Points on a hilly landscape, in no order, each with its height.
From any point a climber steps to the highest of the 2 points nearest to it. It stops when none of these is higher. Distance is the straight distance between rows; heights are no part of it.
met: [ 89  97 112 114 149 126 198 130  43 124 115 101 109 150 116 168 142 159
 161  84 165 120 134 123 128 108  98 169  76  86 120 109  73 132 171 134
 115 132 142 127 134 186 126 104 129 133 110 164 130  83 123 129 128 157
 170 119 105 131 184 177 177 126 112  97 177 139]  h=4.21
fope: [187 138 120  99 159 146  65 163 179 147 142 138 125  90 106 110  93 107
 100 132 179 184 121 111 106 169 177 140 120 124 134  95 136 165 152  86
 131 141 109  83 143 135 104 140 101 119 146 156 180 138 116  70  72  94
 145 162 178 145 134 158 148 148 114 100 162 150]  h=0.29
milor: [100  91 120 160 133 147 179 128  76 116 136 169  90 120 143 140 119 153
 154 148 131 131 110 119 149 101 107 180  97 179 152 134 110 135 186 120
  89  94 119 148 128 152 153 110 160  81 145 147 147  39 150 113 161  82
  99 125 131 154 118  97 109 119 119  75 136 129]  h=4.19
nezaf: [110 144  89 128 134 158 108 103 124 150 144 187 163  85 150 134 114 188
 187 162 112 165  91 137  91 136  95 162  91 199 176 124 149  96 161 127
 101 119  94 142 150 116 184 124 113  97 141 101 154  72 170  84 123 103
 136 123  95 130 114 104 103 137  41  52 101 108]  h=4.24
balo: [118 137 120 112 126 116 164 131  84 172 154 171 136  90 155 137 109 170
 158 149 137 144 106 111 120 134  80 183 113 184 176 135 158 103 150 111
 109  90 110 167 158 131 179 111 120  81 140 141 139  89 182 106 120 103
 120 140 142 130 132 100 118 118 102  86 133 105]  h=4.60
bivi: [169 114 168 179  94 136 145 122 105  90 103 160 155  42 148  95  69 112
 124 138 126 152  93  99 154 156 168  93 163 128  33 120 122 149 132 116
 130 128 107 150 125 139  45 128 161 130 182 130 159 161  93 137 125  53
  96  95 133 117 122 115  84 139 114  90 187 191]  h=2.27
gegev: [104 119 160 127 120  75 170 131  74 116 105 112 152 130 169 157 135 154
 105 112 147 107 153 150 139 140  89 171 160 106  75 132 126 135  89 125
 108  90 177 131 127 137 138 121 129 149 135 141  86 138 105 160 139 137
 143 111 180 118 134 142 144 121 166 176 116 147]  h=2.93
bem: [117  95 133 129  95 142 149  66 164 136 147  62  73 138 116 115 106 110
 107 145  99 123  80 106 118 122 172  88 153 121 125 104 115  99 119 161
 120 170 102 145 122 137 152  98 161 150 147 154  89 174 130 156 113 189
 131 138  56 139 171 190 115 121 114 189 134 113]  h=1.71
suta: [ 24  87  96 145 139 195 157 117  89  95  92 143 159 111 187 146 121 140
 174 142 138  96 126 139 120 145 108 153  90 164 167 128 121 123 124 128
 111 106  84 146 136 151 194 113 121  88 127 118 158  80 172 119 144  79
 134 104  95 149 117 126 155 181  89 143  54 154]  h=4.83
butov: [142 154 111  97 143 137 117 139 153 146 157 119 110 176 124 112 154 135
 153 168  96  71 156 136 144 116 136 116 135 127 211 175 161 113 118 181
 156  84 134 113 139 101 152 148 122 137  93 145 151  97 140 155 175 155
  60 140 152 164 110  48 108  98 130 129 112  90]  h=1.68
Giroz: [109  99 127 143  86 149 189  97 111 121  95 123 128  88 157 141 102  88
 146 115  84 128  88 106 139 141 141 101 154 144  95 101 148 114 117 151
 105 170 105 179 125 110  89 105 142 131 134 138 120 170 142 154 141 102
 109 110  89 135 150 122  96 155 101 160 126 155]  h=1.26
mun: [115 153 141  76 104  87 148 129  97 174 123  91 117 109 114 148 124 127
 116  93 171 142 118 178  78 139 121 188  87 121 189 145 113 162 108 135
 153  70 144 129 137 137 171 102  86 131 120 157  84 113 167  98  81 147
 182 149 108 121 171 176 169 142 148 142 141 153]  h=4.38
dat: [132 153 142 107 119  70 137 113 176 157 135  87  88 172 128 137 146 122
  81  91 115 131 168 110 121 126 102 119 178  78 108 117 124 127 111 156
 128 117 195 113 105 107 110 113 124 109 126 107  86 196  46 115  96 187
 136 127 129 122 133 140 148  76 190 190 134 107]  h=3.75
vuli: [185  95 105 103 122 112 162 181 135 196 177 100  80  94  97 129  96  98
 105 138 138 157 131  70 101 140 158 136 122 111  96  81 125 121 176 101
  88 178 133 129 155 142 101 103 131  98 137 144 168 133 110 135  81 125
 141 154 175 145 184 167 100  88 134  68 190 138]  h=0.06
mefom: [103 109 151 128 140 156 143  88 150  70  91 108 105 110 134 124  88 127
 158 135 132 131  99 131 159 134 174 118 132 117 128 113 115 138 122 147
 118  97 112 110 130 149 129 139 136 168 131 171 126 136 116 118 140 112
 119 112  93 127 134 165 123 169  96 156 139 148]  h=2.00
Vegat: [121 179 138 124 147 120 128 113 108 104 121 119 139 149 143 132 144 155
 156 108 133  94 147 163 131 100 113 102 112  98 156 160 111 157 115 173
 153  85 167  98 132 135 130 178 107 193  82 146 111 108 120 146 160 162
 125 111  97 117 138 100 139 140 125 123 134 131]  h=3.56
lalur: [102 125 139 107 114  72 181 113 136 186 129 115  91 169 138 152 149 121
  88 101 124 105 162 100  88 146  79 152 158 115 160 138 120 103 127 187
 104  89 193 144 105  83 144  73 122  65 153 132 105 178  73 118  94 173
 132 151 145 131 145 168 140  85 168 206 107 118]  h=3.37
vukuf: [122 127 101 151 134 101 126 129 125 161 157 149 113 199 120 124 169 167
 136 129  76 111 165 108 118  68  83  98 146 102 147 151 133  83 129 156
 104 134 170 123 106  98 134 112 173  83  95  76 112 102  98 152 164 181
 103 123  98 127  92  64 128  59 167 133  86  84]  h=3.27
Dubo: [152 156 126 138 156 130 106 163 123 144 132 140 189  98 185 108 143 144
 135 169 113  69 127 118 134 123  97  87 152 186 152 176 169  96  96 147
 151 138 113 147 137 109 186 169 150 125 129 141 136 137 181 159 176 112
  60 149 124 127 111  43 104 109 112  96  80 117]  h=1.09
sezor: [ 94 118 114 150 125 133 122 137  98 136 125 114 124 176 101 139 174 127
 132 114  92 126 131 109 134  80  82  73 145 103  99 145 128  99 115 135
 124 170 153 125  69  98 132  90 183  86  74  85  77 141 110 150 184 151
 116 102  95 101  95  98 154  98 216 166 119 134]  h=2.86
sadi: [121 170 141  95 132 144  86 125 183 112 142 157 156 143 109 131 127 112
 165 116 102 126 159 166 121 136 155 139 112 144 200 129 143 137 156 152
 160  72 114 137 152  92 104 134  56 177 113 128 169 136 144 110 106 145
 134 145 125 132 112 143 121 162  70 110 118  90]  h=2.87
Zuda: [117  83 132 136 111 112 139 109 141 116 146  95  89 172 147 105 138  92
 128 168  89 153 119 111 140 113 167 111 128 125 130 104 109 141 142 132
 131 153  89 142 132 187 114 153 159 129 146 124 167 103 104 144 106 152
 156 143  86 151 172 142  86  88 110 147 101  65]  h=1.43
panik: [124 129 155 139 132 112 168 133 128 138 132 113 114 135 130 139 118 143
  80 143 132  84 128 113 151 118 117 134 185 120  94 173 137 117  95 156
 117  99 191 124 112 110 138 105 150 117 139 149  85 165 104 152 157 133
 102 144 156 122 119 146 135 100 183 183 120 142]  h=2.49
rim: [152  83 142 161 152 152 172 118 160 113 170 107  56 114 114 102 101 122
 131 173 115 123  99  84 178 111 173  96 148 121  72 131 114 111 185 154
 103 140 126 113 134 170  99 138 186 169 157 158 152 127  85 161 165 138
 120 122 108 138 151 169  85  98 103 100 164 117]  h=2.32
Selid: [105 131  91  94 156 131  65 151 127 141 144 109 116 178 112 136 200  87
 105 113 149 185 157 134 132 110 153 111  63  99 171  95  96 168 152 109
 152 180 132  73 114 131  91 165  81 143  83  94 143 105 124 103 119 124
 183 146 122 149 137 169 207 138 161 108 115  90]  h=3.91
mokev: [105 117 119 115 135 141 119 107 142  92 117 131  59 187  83 125 169 120
 159 161  56 142 140  99 191  78 131 116 108  96 100 111 112 130 185 128
 143 138 100 106 105 159  88 167 159 171  79 105 150 122  86 147 164 172
 114  85 106 141 111 105 110 123 149  69 161  67]  h=3.00
soni: [181 135 128 138  90 117 145 144 139 196 127 140 139 103  96 147  84 123
  78  79 149 112 117 103  87 155 110 114 151 142 132 157 148  89 109 130
  97 149 137 165 134  55 119  71 129  83 175 150  95 161 149 118 109 129
 126 153 179  98 138 100 109 130 148 160 125 192]  h=4.54
zasap: [144 174 117 120 113 113 103 127 119 129  89 138 209 122 144 138 120 166
 109  77 187 111 163 177  96 185 112 126 150 112 107 135 151 121  65 117
 139 133 164 131 145  92 119 108  81 157 149 109  81 160 132 107 120 131
 145 117 168  97 110 125 152 151 123 178 103 173]  h=2.90
tikit: [148 120 132 155  80 144 115  93 205 153 127 114  62 132  48 142  76  90
 106 120  86 170 102 118 126 128 168 110 146 105  83 101 114 126 155  94
 147 143  84 146 112  99  77  74 156  92 130 116 128 168  74  94  75 123
 165 100 125 104 122 110  91 145 151 143 173 127]  h=4.72
Beku: [ 92 144  95  77 115 111 102 154 154 190 124 113 107 157 123 136 189  67
 109  92 119 152 167 135 114 130 119 121  78 136 201 104 121 136 119 121
 147 158 121 120 100  99 122 127  74  90  95  90 139 124 128  96  76 120
 169 160 135 152 140 124 168 131 194 152 106 102]  h=4.18
poda: [115 149 140  99 123 107 127 163  93 116  93 141 231  81 171 135 161 113
 142 131 152  97 136 179 128 169 116 179 127 171 153 132 165 144  73 101
 164 107 127 161 168 147 171 161  81 156 114 124 131 134 207 171 135  98
 111 136 198 125 131 118 127 158 109 114  96 124]  h=3.95
mesub: [155 158  84 127 169 161  26 140 123 147 147 159 184 123 109  98 147 174
 118 121 200 152 135 164  76 164 135 134  59 121 136 108 104 139 137  84
 129 176 137  90 159 142 151 138  96 137 140 101 147  75 172  85  87 137
 200 162 122 117 128 174 172 163  81  95  98 143]  h=0.51
Duk: [140 111 145 144  79 138 154 114 152 143 120 126 120  91 145 103  94  68
 109 148  91 136  70  88 121 137 147  84 169 187 139 128 170  95 115 140
 123 183  68 192 121  98 128 138 148 105 175 133 131 182 158 146 114  95
 109 170  82 124 150 102  81 113 107 171 120 118]  h=1.41
rupu: [147 203 112  93 134 125  82 142 146 134 149 152 168 152 111 131 152 130
 155  91 159  99 167 186  93 121 115 139  96 113 211 169 143 146 103 174
 162  88 164 110 150  79 128 148  62 179  86 119 122 106 160 125 138 161
 131 139 138 134 115 102 156 150 110 138 113 113]  h=3.18
zirus: [109 104 114 159 128 162 154 124 118 109 118 126  86 144  91 155 113 131
 129 111 112 125  99 124 135  88 127 155 106 154 129 137 120 142 151  97
  92 108 106 124 120 119 138  97 165  95 112 141 106  56 148 103 146  94
 131 117 145 126 103 108 118 147 149 123 128 160]  h=3.92
ges: [128 125 169 144  82 102 144  82 160 131 111 132 107 109 121 122  97  92
 113 103  81 166 117  99 138 139 142 106 185 123  66  95 112 129 111 135
 144 141 104 153 112 115  65  96 138  97 160 102 119 208  63 128  77 120
 151 106  77 115 137 124  88 101 127 189 149 135]  h=4.41
petil: [153 127 169 132  98 149 132 111 226 115  92  95 104  97 130 104  87  83
 116 121 107 105  94 128 141 156 166 118 176 144 149 149 159 133  91 166
 142 106  73 157 144  98 137 150 132 135 173 141 138 159 133 129 111 113
 107 162 128 116 129  96  89 141 102 187 129 138]  h=1.60
rok: [109 125 179 115 105  90  88 119 156  59  81 112 117 143  96 150 112 142
 107 125 128 176 134 172 170 133 175 208 144 118  96 107 103 170  99  61
 158  65 133  92 115 142 114 122 118 148 115 113 104 112  65 122  86 131
 178  91 141 106  80 178 145 167 139 169 144 142]  h=3.22
dogun: [138 148 162 151 151 156 124 139  91 102 120 126 171  40 168 101 102 125
 116 119 198 145 120 138  95 167 114  97 109 155 119 131 135 161 105  87
 128 132 119 121 137 164 141 169 107 113 157 168 149 128 180 101  90  58
 132 162 139 125 139 148 153 122 134 108 147 157]  h=4.36
nalu: [161 159 150  40 123 151  90 145 171 130 120 124 166  91 104 127 124 106
 121 137 138 118  71 129 133 168 165 159 130 152 182 100 187 116 104 114
 163 125  82 145 166 110 137 161  72 186 113 148 138 183 191 138 133 148
  86 170 177 116 139 157 140 165  89  99 159 118]  h=2.44
lafi: [136 143  91 118 167 136  51 147 152 102 135 112 160 196 101 121 180 131
 114 103 170 157 163 162 140 112 143 127  95  67 120 127 110 170 128 114
 151 170 168  75 125 125 105 167 103 170  93  88 124  61 116 113 135 147
 164 148 168 149 109 149 190 151 136 142 102 120]  h=3.70
pel: [143 133 163 118 112 104 125 107 151  98 108 115 118 169 114 143 113 135
 123  68 101 134 159 118 135 135 120 115 188  64  57 110 107 128 104 142
 153 141 161 125 105 108  57 104 134 139 146  99 119 173  24 121  81 182
 164  77 109 100 131 129 120 107 130 177 148 137]  h=4.11
lagu: [181  94 126 167  95 135 163 158 126 184 174 148 116  83  87 120  70 124
 100 138 105 125  75  98 116 133 149 115 160 152  95 161 129  94 134 125
  94 170 126 170 121  90 105  78 165  97 192 139 119 144 127 141 156 131
 124 160 133 108 140  98  84 110 136 122 154 169]  h=4.04
dile: [152 183 138 152 173 145 106 111  58 125 116 119 194  63 177 114 107 179
 129 115 204 129 137 158  81 169  84  83 122 136 115 151 119 125  63 115
 150 146 146 117 127 143 167 147 127 119 151 150  88 153 168 116 111  95
 141 136 109 104 124 144 172 125 129 166 117 171]  h=3.82
ses: [ 99  81 125 139 129 164 166 136  84  81 149 129 115 126 152 120 138  74
 117 171 154 148  94  96 136 110 139 124  79 185 133  94 110 155 195  77
  94 164  76 135 152 189 130 158 137  80 119 159 210  90 178 129 110  52
  99 142 152 161 146 159 135  91 128  86 157 140]  h=5.10
gapa: [129 107 146 197 158 179 134 156  89  66 131 129 145  73 160 101 108 104
 125 149 169 132 103 135 124 119 124 122  97 173 130 145 114 163 165  81
 102 149  83 125 144 180 164 183 157  78 148 161 176  85 187 121 124  47
 112 153 124 144 134 135 137 121 130  99 129 154]  h=4.79
Kole: [ 84 119 173 115 132 122  87  99 161  56 110 172 122 135 123 150  90 180
 147 139 130 157 135 152 163 121 146 226 138 124 128 103 103 150 148 107
 132  24 128 112 116 128 141  92 125 142 135 122 132 112  58  80  94 151
 165 104 103 116  75 186 145 180  84 143 115 131]  h=2.92
tumin: [201 111 133 121 138  90 111 176 170 157 161  85  91 104 101 104  96 106
  72 129 147 135 132 142 118 148 185 171 119  99 103 112 116 163 148  92
 110 115 143  90 163 145 118 138 111 134 147 145 157 120  79 104  77 141
 153 157 203 152 168 167 112 120 152  97 175 136]  h=0.17
reg: [124 138 141 121 150 143 129 127 156  87 102 199 138  97 134 141 103 155
 165 156 115 151 118 114 173 138 131 176 132 163 136 117 175 128 164 102
 116  66 130 132 124 114 117 126 101 126 128 129 158 140 116  91 147  69
  69 114 180 139  74 127 114 164 102  66 137 130]  h=2.45
Pazep: [131 124 106 178 137 154 146 100 105 109 113 135 163  95 183 131  90 150
 150 141  96 109 113 106 143 132 142  65 157 156  77 116 125 108 126 148
 139 179 130 138 108 105 119 151 154 128 155 123 118 155 114 134 166  83
  92 101  58 110 125 105  84 155  82 123 106 157]  h=1.13
Fof: [127 136 123 110 124 138  78 115 146  86 113  78 137 196  86 136 176 130
 138  97 127 147 139 166 147 104 143  96 112  67 112 103 100 145 104 123
 162 160 157  70 106 137  80 163 123 207  72 100  94 121 128 147 143 176
 152  90 118 117 128 135 160 159 153 132 145 126]  h=3.43
Fuvo: [153 115 176 125 143  96 153 136 135 106 117 102 137  93 154  94 123  89
 109 163 140 104 147  93 151 150 157 109 153  99  46 120 132 161 134 133
 134 120 121 126 127 181  85 170 113 173 136 150 165 176 104 170 142 106
 101 135 168 134 158 149 105 116 138 100 165 120]  h=2.76
Goniv: [121 134 102 117  92 102 113  93 168 138 127 131 108 180 105 128 146 112
 168 113  52 144 170 136 118  97 118 125 130 118 165 126 123 120 128 136
 128 128 103 158 125  85 108 108 126 109 111  79 134 107 105 112  98 162
 142 126  75 139 123  72  94 107 119 151  93  84]  h=3.32
vofu: [ 68 121  82 146 145 170 114  88 136  97 105 155 165 101 173 141 106 180
 192 145 117 138 123 148 114 155 127 144 104 153 150 105 133 107 132 147
 122 129  96 124 135 120 183 106 121 118 132 103 140 112 138  84 129 104
 131 107  62 129 103 151 123 183  32 116  62 124]  h=4.45
remu: [202 117 110 170 145 181 110 183  77 130 136 172 198 117 103 130 130 148
  78 122 161  86 139 128 122 139 111  94 136 145  61 168 130  93 117  76
  94 212 137 135 126 100  98 133 148 106 143 147 113 139 177 155 191  83
  96 127 213 116 102 111 129 149 163 108 116 210]  h=0.63
Veren: [131  79 131 145  75 102 170 101 151 149 147  91  62 154 121 109 142  83
 118 154  60 129 104  99 144 114 172  67 175  99  85 113 112 117 123 144
 140 184  95 161 105 148 100 124 185 161 153 103 109 158  97 179 130 179
 146 120  72 126 157 126  87  99 135 157 126  78]  h=1.56
mim: [150 175 141 156 108 125 111 100 100 138 117 136 185  77 153 125  74 197
 106  93 164 142 122 156 106 183 100 131 156 139  88 142 128 110  64 113
 134 120 152 146 139 115 164 101 127  89 183 117  76 175 141  98  92 124
 149 127 112  88 117 133 125 119 123 181 107 178]  h=3.33
pov: [164 111 150 110 132  87 161 154  83 121 135 115 161  78 198  90 136  82
 142 177 156  89 148 109 123 155 165 145 134 135  87 119 138 168 152 131
 135 146 118 158 170 212 112 195 104 168 144 141 183 132 165 190 151 138
 115 151 162 161 181 117 100 112  84  85 143  93]  h=3.04
dize: [113 141 137  79 131 150 148 118 153 127 156 128  62 149 102 119 148 102
 142 180  97 105 148  99 156 111 137 122 115 128 182 145 167 119 163 187
 151  61 114  96 118 129 118 146 116 159  80 150 158 163 120 147 177 137
  49 116 154 174 108  78 122 107 154  90 180  80]  h=1.98
Digit: [115 110 111 103 115  92 138 115 140 179 150 130  60 200  78 147 149 142
 141 115  75 127 162 102 132  94 106 121 115  89 158 114 121 101 158 147
 116 114 158 135 101  94 120  79 140  97  96  99 109 122  90 124 134 184
 135 124 128 140 123 111 120  92 171 141 114  81]  h=3.59
defa: [102 157 119 112 144 140  81 172 114 110 109 138 204 117 155 127 161 119
 111 145 169  99 110 169 150 148 103 171 118 154 229 153 164 134  71 100
 183  96 107 126 162 124 199 157 107 138 110 122 134 119 204 133 143  84
 118 164 186 134 114 141 171 159 125 151  82 126]  h=4.62
rafo: [101  97 143 137 162 143 167 100 119  76 132  75  71 150 123 136 113 151
 155 148 115 124  94 106 174  90 146 123 131 109  95 109  88 104 160 158
 124 125 148  98 101 167 130 134 188 159 128 160 102 123  79 141 174 158
 116  97  83 141 138 185 121 123 109 129 150 122]  h=2.17
difot: [119 141  92 162 171 149  81 135 114 128 129 149 158 163 150 130 135 195
 131  83 182 125 153 137 101 138  95 108 114 115 104 144 117 124  99 124
  91 142 169 106 118 107 170 126 117 106 147 113 106  86 120 100 130 125
 158 136 143 126 115 140 167 123 120 181  84 138]  h=0.83
tazu: [114 158 123  75  94 127  99 116 166 112 135 122 160 113 123 135 130 120
 157 152  96 135  74 158 140 120 159 158 123 150 222 118 168 114 125 127
 154 106  84 161 162 123 157 153 104 173 112 129 135 135 188 122 129 153
 113 134 100 121 144 125 101 169  69  93 125 103]  h=2.66
tuka: [ 43 122  86 120 127 155  91 134 108  83  89 122 182 149 161 145 154 139
 147 138 146 100 119 183 149 129 118 171 110 152 188 132 129 119  75 112
 153  97 103 123 141 141 205 124 130 112  99 103 117 106 174 130 156  98
 130 116 111 146 112 158 154 184 106 161  44 164]  h=5.38
Sim: [119 115 144  97 115  92 160 168  56 132 122 103 181 118 175 129 171  92
 129 134 146 110 170 164 127 150 124 182 116 132 117 109 122 174 120 104
 141 139 146 141 160 187 136 155  72 141 118 143 156 127 171 183 120 132
 146 136 182 144 181 126 135 127 137  90 114 123]  h=3.41
mopab: [107 116 127 133  96  97  99 122 144 106 111 115 133 154  92 153 102 152
 108 112 113 152 106 172 137 118 135 189 122 121 126 134 126 144  88  82
 117  89 126 130 126 120 156 105 128 131 115 105  73  79 131 121 109 129
 147 105 154 117 110 141 127 161 145 159 112 155]  h=3.58
dira: [169 141  83 129 162 156  32 169 147 142 153 177 167 102 117 104 120 127
 134 111 182 170 130 138  73 179 142 142  72 124 129  97 127 164 156  85
 114 154 123 102 150 124 106 135  99 110 151 125 211  78 139  79  60 108
 174 160 173 134 137 131 129 145  88  65 124 138]  h=0.39
pas: [195 122 132 167  87  79 170 142 129 187 165 171 118 123 119 113 103 133
 118 123  78 114 124 111 114 102 128 126 169 132  95 163 129 119 136 138
 106 114 142 164 131 107  73 120 165 114 162 107  95 115 125 158 143 165
 121 106 148 111 124  50  80  98 141  97 151 120]  h=3.63
Ger: [105 147 146  99 149 145  95 127 190 112 123 156  98 150 102 138 138 111
 138 181 103 144 148  98 181 124 129 136 141 159 161 127 174 115 153 144
 166  77 105 113 109 115 119 141 110 140  88 125 159 166 104 104 156  86
  66 120 166 142  69 111 126 128 162 100 137  82]  h=2.24
viv: [129 115 135 115 127 152 188 144  79  82 134 109 100  97 112 139 116  80
 116 130 183 162  92 110 135  94 140 139  88 146 109  76 105 157 189  88
  96 144 120 115 154 171 122 130 114 123  95 176 179 103 179 112 106  74
 112 127 150 137 146 203 166 113 140  57 218 165]  h=4.80
Saman: [135 102 140 156  84 120 108 114 180 105 137 115  73 115  76 126  78 105
 108 127 108 170  92 126 144 122 189 164 155 108  75  97  95 155 128  74
 123 119  78 131 125 153  86  81 167 115 154 120 142 109  60  93  67 106
 183  96 133 121 119 171 103 143 113 134 159 150]  h=5.00
Kub: [164 136 110 130  88  99 141 115 153 196 158 178 116 145 114 116 119 121
 154 140  51 141 142  98 123 100 128 130 149 146 148 137 152  85 135 135
 122 137 122 170 126  88 104 107 135  93 132  81 123 141 121 133 122 157
 108 125 108 123 121  49  72  79 122 106 114  90]  h=3.36
tez: [137  86 108 167 138 145 156 128 110 112 130 136  73 172 110 121 190 115
 140 169  73 107 134  94 164  60 117 101 105 135 105 165 113 129 189 135
 126 143 115 105  94 148 107 157 184 120  79 110 148  96 118 157 204 113
  74  92 106 127  77  55 104  97 185  44 146 100]  h=2.78
Per: [ 87 172 142  95 120 112 132 127  83 110 113 133 143 115 111 141 142 132
 144  84 131 144 111 170 107 115 114 154  86 136 170 121 126 156 107 125
 156  84 153 110 133 142 121 136  93 172  79 154  94 116 149 128 126 135
 163 107  89 117 130 142 161 152 149 119 162 154]  h=3.93
Vuzar: [181 153 143 168 164 154 107 171  81 136 136 156 213 104 174 116 161 129
 122 138 153  73 156 151 118 116  96  73 141 168  88 180 138 114  95 108
 116 198 125 146 132 138 153 163 152 107 129 147 117 114 197 177 178  98
  79 127 159 121 130  56 126 120 149  91  96 159]  h=0.86
fadez: [177 137 178 117 148 117 138 118 144 136 126 153 141  64 131 123  76 133
 112 151 130 131 126  68 154 155 153 121 163 124  48 113 150 103 132 132
 130 125 118 131 124 126  92 109 117 133 164 148 133 205  87 132 131  99
 101 122 159 124 113 144 110 132 133 104 164 146]  h=2.53
vonat: [142 136 123 130 110  89 152 118 110 192 129 158 145 100 132 141  94 166
 131  99 139 109 124 132 100 141  89 160 139 139 159 145 149 103 111 124
  95  91 150 164 155  93 169  79 123  96 144 149  84 110 158  99 115 137
 133 136 159 113 135 105 113 139 110 136 119 148]  h=5.13
mapo: [ 93 150 118  98 145 111  92 138 135 191 153 121 114 136 143 118 152 120
 114 120 160 186 146 128  70 147 108 122  77 159 205 108 122 126 132 142
 131 145 114 106 119 124 162 116  79  98 138 114 152 121 126  75  66 121
 179 178  76 145 163 167 170  96 136 137  95  96]  h=4.47
Kuze: [166  86 131 201 133 143 151 152 147 115 158 120 102 129 125  97 110 132
 133 177 106 133  94 104 164 108 166 120 142 148  76 148  99 118 137 110
 103 161 127 128 125 156 117 139 188 127 176 121 133  82 118 157 167 111
 117 137 106 130 119 116  72 111 109 119 117 110]  h=2.46
balov: [138 107 128 156 135 131 130 137 119 167 156  91 127 161 118 114 189  84
  81 151  75  87 130 117 120  82 106  26 154 105  87 159 134  99 109 119
 143 200 125 136  79 119 128 122 182 101  80  92  97 169 144 197 178 160
 108 114  73  79 106  73 142  75 229 135 114 105]  h=2.43
Midu: [ 94 136 125  94  99 133 123  80 167 155 116  84  93 172 117 125 168  84
 107  95 116 109 135 104 106 143 120  76 132 102 157  98 125  98  93 179
 130 176 127 131 108 101 147  99 129 136 113 131  85 214 134 137  97 182
 125 138  78 134 164 141 140 118 144 211 138 117]  h=1.88
kab: [122 139 138  88 124 131  89 114 142  68 114 111  99 164  81 136 170 131
 141 122  87 144 143 150 179  96 154 100 125  64  95  87 105 151 157 133
 174 135 122  90 106 159  75 179 125 241  65 119 129 167  83 168 148 196
 127  73  97 118 104 141 134 168 119  84 183  93]  h=3.20
rokuf: [110 118  99  60  90 125 128 113 171 175 145  80  59 187  66 151 163  82
 127 116 104 142 157 117 124 123 132 123  86  92 186  99 121 109 160 142
 131 135 119 135 118  93 129  93  98 124  85 122 123 143 118 104  96 170
 144 145 132 156 152 133 132 133 167 142 148  90]  h=3.87
vus: [ 89 104 119 112 145  76 182 145  35 116 111 128 121 162 135 181 143 196
 169  71 156 110 152 144 121 117  48 190 120  69 100 131  86 131 142 132
 101 104 181 133 129 160 108 131 118 133 126 122 118  77  92 142 132 194
 165  89 150 116 159 140 159 121 102 112 147 105]  h=3.83
nosor: [141  91 172 126 106 174 135 108 181  65  70  78 109  56 122 111  75  76
 115 124 160 103  86 129 130 180 195 106 151 113 135 126 164 149 109 149
 125 111  78 135 150 135 123 156 127 174 142 186 153 148 165 127 126  90
 106 136 146 119 145 156 109 176 109 165 151 173]  h=1.81
kod: [135 135 117  87 154 140 177 137  70 120 122 123 128 119 112 147 136 119
 132 120 193 137 127 134 115 123 116 162  80 125 139  89 120 147 182 119
 115 149 143 118 162 184 124 134  95 157  97 179 150 102 177 132 128 136
 151 141 136 136 166 186 165 141 111  69 183 141]  h=4.51
mal: [138 165 109 127 178 117  86 154 151 143 135 145 163 168 146 117 151 161
 131 141 145  78 158 136 135 127  96 120 145 156 186 187 175 103  91 163
 133 101 142 118 136  84 187 132 122 112 129 116 132 115 133 119 158 119
  76 164 178 135 100  75 129  99 128 157  68 107]  h=1.38
tomum: [126 132 116 128 114 137 129 113 145 166 115 103 126 140 115 109 168  70
  88 129 103 109 134  91 105 116 102  22 147 112 117 113 154  83 105 152
 142 209 113 142  89  92 125 114 145 129 107 116 104 231 143 161 135 151
  87 121  85 107 124 110 137  93 201 182 130 127]  h=2.10
dubi: [112  99 125 145 125 127 181 145 134 188 142 135  90 138 106 148 143 130
  84 120 121 121 115  80 108 134  87 102 187 125 127 180 141  84 134 155
 101 125 189 140  72  84 139  53 159  65 158 131  85 211  93 135 162 150
 113 140 133 114 109 143 154  83 199 192 136 139]  h=2.84
zas: [138 122 146 151 118  47 194 146  30 137 119 156 152  94 176 150 130 180
 134  86 141 108 146 158 121 128  62 166 150  95  35 151 109 151 112 125
  96 104 178 135 155 169 101 142 133 155 148 124 102 100 101 161 137 165
 156  78 165  99 135 113 127 122 110  98 148 131]  h=3.40
faz: [ 66 129 127 123 155 135 108 115 127  79 101 203 114 147 115 165 115 171
 172 125 114 154 144 133 163 120 109 188 101 141 156 107 129 139 161 132
 129  46 138 106 111 107 110 112  98 127  96 124 140  97  79  85 124 107
 124  98 130 127  76 129 132 181 113 104 129 125]  h=2.65
zel: [105 133 104 191 168 174 117 110 110  94 114 132 150 140 146 144 108 179
 159  85 130 118 132 114 118 120 113  77 137 119  97 144 107 113 119 141
 104 156 155 106  97 101 131 124 163  98 144 123 105 116  98 112 148  99
 137 106  88 118 113 118 120 136 106 162  88 168]  h=1.00
Zekad: [138 140  79 157 158 183  43 109 145 104 131 158 170 144 109 123 107 207
 147 101 183 146 138 159  96 130 132 144 100  99 120 133 115 109 120  98
  94 132 131  87 136 113 158  86 132 119 140 100 116  65 134  52 118 128
 163 116 125 120 109 170 158 177  71 122  81 166]  h=0.66
tanug: [145  77 127 195 145 152 146 131 122 109 140 128  94 141 149  98 167  95
 140 174  98 126 112  96 151  85 141  68 131 160 106 172 100 135 176 152
 113 173 103 126  99 152 124 184 189 118 135 134 157  83 138 161 173  91
  83 128  88 147 108  76  80 100 134  87 130 104]  h=2.61
rezik: [132 194 137 109 166 129  94 122 137 110 121 149 190 113 152 120 115 175
 142 121 182 107 162 204  96 159 116 140 114 118 147 137 142 154  89 158
 162  89 177 109 154 108 158 122  77 179 131 122 107 133 120 123 126 128
 143 140 134 114 109 155 176 153  92 163 102 121]  h=2.77
giv: [131 171 117  94 148  81 117 163  98 204 158  99 118 124 143 131 143 131
  79 122 180 145 151 158 106 130 101 145 105 137 190 137 117 141  97 123
 152 110 155 100 132 136 168 143  92  99 135 133  96 118 146 111  95 134
 162 175 135 143 153 163 202 110 178 150 127 127]  h=4.92
nis: [128 109 141 155 104  87 181 140 126 133 145 131 102 163 204  79 158 109
 139 185  93 119 150 109 143 125 149 133 147 135 119 147 112 160 128 160
 156 103 115 145 136 191 103 177 155 140 172 105 157  87 114 169 145 143
 130 128  97 159 134  78  88  75 107 138 100  68]  h=1.30

For each start below, name the point where the climber stops.
bivi -> tuka
vuli -> giv
petil -> giv
dubi -> Saman
tumin -> giv

Call two points neighbours if one is among the 2 nearest of the other. Go from one point of each pair to the other, from neighbour to neighbour, staying as high as possible. Name the lowest point that can't be avoided.
ses and tuka -> rezik
tuka and giv -> Goniv
vonat and tuka -> nezaf
